The views of a scene show one set of named points, each view turned or mirrored, and shifted as a whole, with a little noise and some points left out.
(in the rows, 128 means zero)

Scene 1
View 1
telu: [126 122 145 117 142 151 146 162 137 133 139 188  70 145 100 120  97  94
 122 174]
lodu: [134 143 122 146 152 114 138 105  93 152  75 164 135 132 138 100 113 124
 136 135]
Bimen: [152 123 143 132 142 108 176 157 141 109 140 193 146 128 153 131 144 101
 121 132]
fopi: [118 147 111 135 174 117 124 116 136 143 110 139 104 135 136 107  75 105
 144 126]
Ledof: [153 102 134  99 152 130 137 174 172 126 158 176  62 128 116 108  87  90
 110 157]
fatif: [133 108 124 130 164 111 120 114 139 146 100 172 139 111 130  91 112 106
 111 150]
kova: [133 160 111 135 170 114 154 151 165 119 154 140 103 143 141 123  93  95
 154 103]
fepo: [144 164 106 144 168  91 154 105  99 127  79 132 132 143 183 113  98 125
 161  92]
seluz: [143 110 114 120 181  81 131  84 111 111  64 150 150 117 201  97  97 115
 134 122]
bemon: [144 116 120 104 179 125 146 121 114  90  94 166 101 139 149  89 109  95
 152 139]
gelez: [101 122 141 132 167 155 137  99  86 113  74 196 138 140 104  91 134  98
 145 181]
katuk: [178 122 103 107 181  94 160 141 154  86 125 152 123 125 174  91 125  94
 149  94]
robuk: [126 180 118 141 158 151 164 158 126 128 139 155  86 163  93 112 112  98
 173 119]
bosop: [ 68 138 167 158 122 156 128 137 120 179 128 197 107 145  85 155  85 107
 103 207]
tavid: [177 142 109 137 158 109 159 139 125 133 108 166 147 123 128  77 156 113
 143  96]
peri: [186 130 126 128 140  92 181 171 153 117 148 179 141 124 159 118 151 108
 123  99]
Bipo: [158 158 116 126 164  99 187 157 146  85 147 149 113 151 182 135 115  97
 163  88]
foluz: [156 112 135 122 150  70 165 112  96 102  76 168 146 128 230 135 105 127
 121 125]
nuve: [168 130 124 131 158 110 174 141 126 101 116 185 158 127 146  98 167 103
 140 113]
View 2
kova: [128 117 129 101 141 116 157 147 107 126 169 128 120 136  96 114 131 161
 114 130]
nuve: [132 102 133 113 127 150 152  66 136 101 178 116 141 149 106 106 124  88
 158 112]
seluz: [168 124 110 124 110 177  95  82 159 149 110  91 146 107 124  92 146 118
 114 115]
lodu: [138 115 112  87 102 163 136  95 138  91 111 124 148  92 138  91 136 130
 153 134]
katuk: [141 103 121 128 135 137 137 108 150 153 173 107 137 159  95 130 134 109
 119 101]
peri: [ 91 101 132 132 140 120 158  88 127 110 200  98 141 157 115  98 124 113
 146  96]
telu: [106 125 121  39 136  61 141 118 138  87 157 128 114 117 118 108 173 143
 171 152]
gelez: [176 126 126  38 108 137 121  62 148  71 115 142 128  99 110 101 158  99
 179 168]
Bimen: [109 119 140 106 141 115 140  69 124  96 190  98 128 142 112  81 139 111
 154 121]
Ledof: [ 99 117 110  67 145  35 130 130 145 113 166 104 126 141 105 127 176 148
 154 129]
bosop: [108 145 127  27 126  63 130  97  99  34 127 123 119  78 135  65 169 174
 181 182]
tavid: [125  88 117 118 113 153 162  93 137  95 152 125 160 138 112 122 114 106
 158 107]
fopi: [146 120 110  85 117 128 132 137 124 117 117 126 134 105 113 114 142 166
 122 142]
fatif: [144 114 103  98 113 109 112  83 135  88 115  98 159 115 111 108 148 134
 152 134]
foluz: [127 135 127 125 125 179 104  68 162 156 148  77 125 108 151  54 153 110
 122 101]
bemon: [157 116 120  71 123 132 125 103 168 138 141 126 123 126 108 123 160 106
 141 132]
robuk: [122 110 135  55 129 125 186 149 114  95 164 170 114 122 108 123 130 146
 151 149]
fepo: [143 117 123 115 111 202 144 123 137 142 129 127 131 101 135  89 123 136
 112 116]
View 3
Bimen: [ 85 170 133 120 150 188 132 113 191  94 135 123  92 152 168 132 124 119
 118 115]
seluz: [116 117 136 147  66 171 128 137 123  89  86 156  78 169 112 118  86 124
 107 124]
nuve: [ 82 151 133 124 139 174 134 110 168 106 138 128  82 152 158 160 106 139
 125 153]
lodu: [109 163 123 111 120 159 124 105 112 117  78 144 124 183 135 122 101 125
 109 138]
bosop: [111 217  81  61 175 181  95  87 176 117  67 150 179 195 175  69 128 108
  94  75]
tavid: [ 94 151 130 134 140 167 131 105 126 122 144 120 100 159 156 143 107 145
 120 170]
robuk: [ 76 167  89  96 144 115 130  66 136 149 135 129 142 124 180  95 131 136
 119 117]
Bipo: [ 67 141 136 144 112 137 151  97 158 105 158 115  81  97 160 110 136 118
 130  96]
foluz: [106 144 168 148  78 180 159 134 150  73  74 136  60 162 126 132 110  95
 113 105]
fepo: [ 92 140 149 141  88 131 141 106  88 109  98 135 103 139 115 121 110 119
 122 119]
fopi: [107 143  97 124 106 147 109 102 113 120 114 145 135 153 142  70 112 129
 103 105]
telu: [111 175  74  89 144 164 130  85 192 128 109 137 134 166 205  65 131 121
  93 105]
fatif: [121 151 104 122 126 194 101 125 145 105 109 148 120 191 148  99  96 135
  97 135]
Ledof: [123 155  76 123 136 183 131 101 195 119 147 123 116 160 216  40 135 123
  84 111]
bemon: [109 124  92 117  90 147 140 104 164 123 104 152  89 155 166 105  98 136
 105 135]
gelez: [104 156  78  67 124 154 111  98 174 127  59 180 125 187 150 140  79 146
 108 139]
kova: [ 81 146 107 135 124 144 118  96 138 117 163 124 120 115 159  75 132 128
 116  94]
katuk: [ 94 115 123 158  98 163 141 118 155 104 164 125  69 128 160 111 110 138
 116 137]
View 4
seluz: [122 107  78 128 150  48 118 147  98 154 130 140 146 126 137 155 152  60
 163 114]
katuk: [102 121 103 159 120  60 143 135 114 124 145 121 151 101 167 171 132 124
 102 123]
fatif: [130 132 116 112 121  75 154 134 143 163 135 117 135 153 155 112 172  71
 123 104]
peri: [ 91 124 127 181  99  89 161 116 151 120 152 113 124 113 115 152 145 132
  89 110]
kova: [111 108 120 128 129  77 185 126 126 138 115 102  97 106 169 150 152 139
  85 162]
gelez: [190 154 140  64 119  65 117 140 152 153 128 137 133 127 127  93 145  50
 104 133]
tavid: [134 126 105 132  96 108 131 101 152 120 143 112 146 127 137 167 151 104
 105 117]
Bimen: [112 136 145 156 106  70 160 132 154 132 147 124 113 114 100 126 146 113
  90 111]
robuk: [151 122 130  95 116 109 157 108 150 127 110 104  95 100 161 124 144 128
  60 190]
fepo: [130  90  74 122 145  87 121 118 105 134 111 130 111 109 125 172 149  89
 146 159]
fopi: [130 109 102  98 143  80 162 130 121 159 107 111 108 129 176 126 166  91
 116 160]
foluz: [ 95 103  89 172 150  51 114 147 103 144 136 152 122 109  84 136 141  70
 154 118]
bosop: [146 139 165  79 127  95 187 135 178 183 106 112  60 153 117  26 186  70
  84 153]
bemon: [138 136 112 114 134  55 122 148 119 143 133 132 150 107 173 116 130  82
  99 142]
telu: [123 145 151 116 122  89 165 139 159 155 125 114 103 124 162  49 149  98
  57 158]
Bipo: [102 106 116 162 128  66 156 131 116 114 129 121 104  77 132 168 127 147
  86 159]

Which points are out of place in each view (at most two, in the order of its rows)? Write none if all are in place.
view 1 -> bosop
view 2 -> none
view 3 -> none
view 4 -> bemon
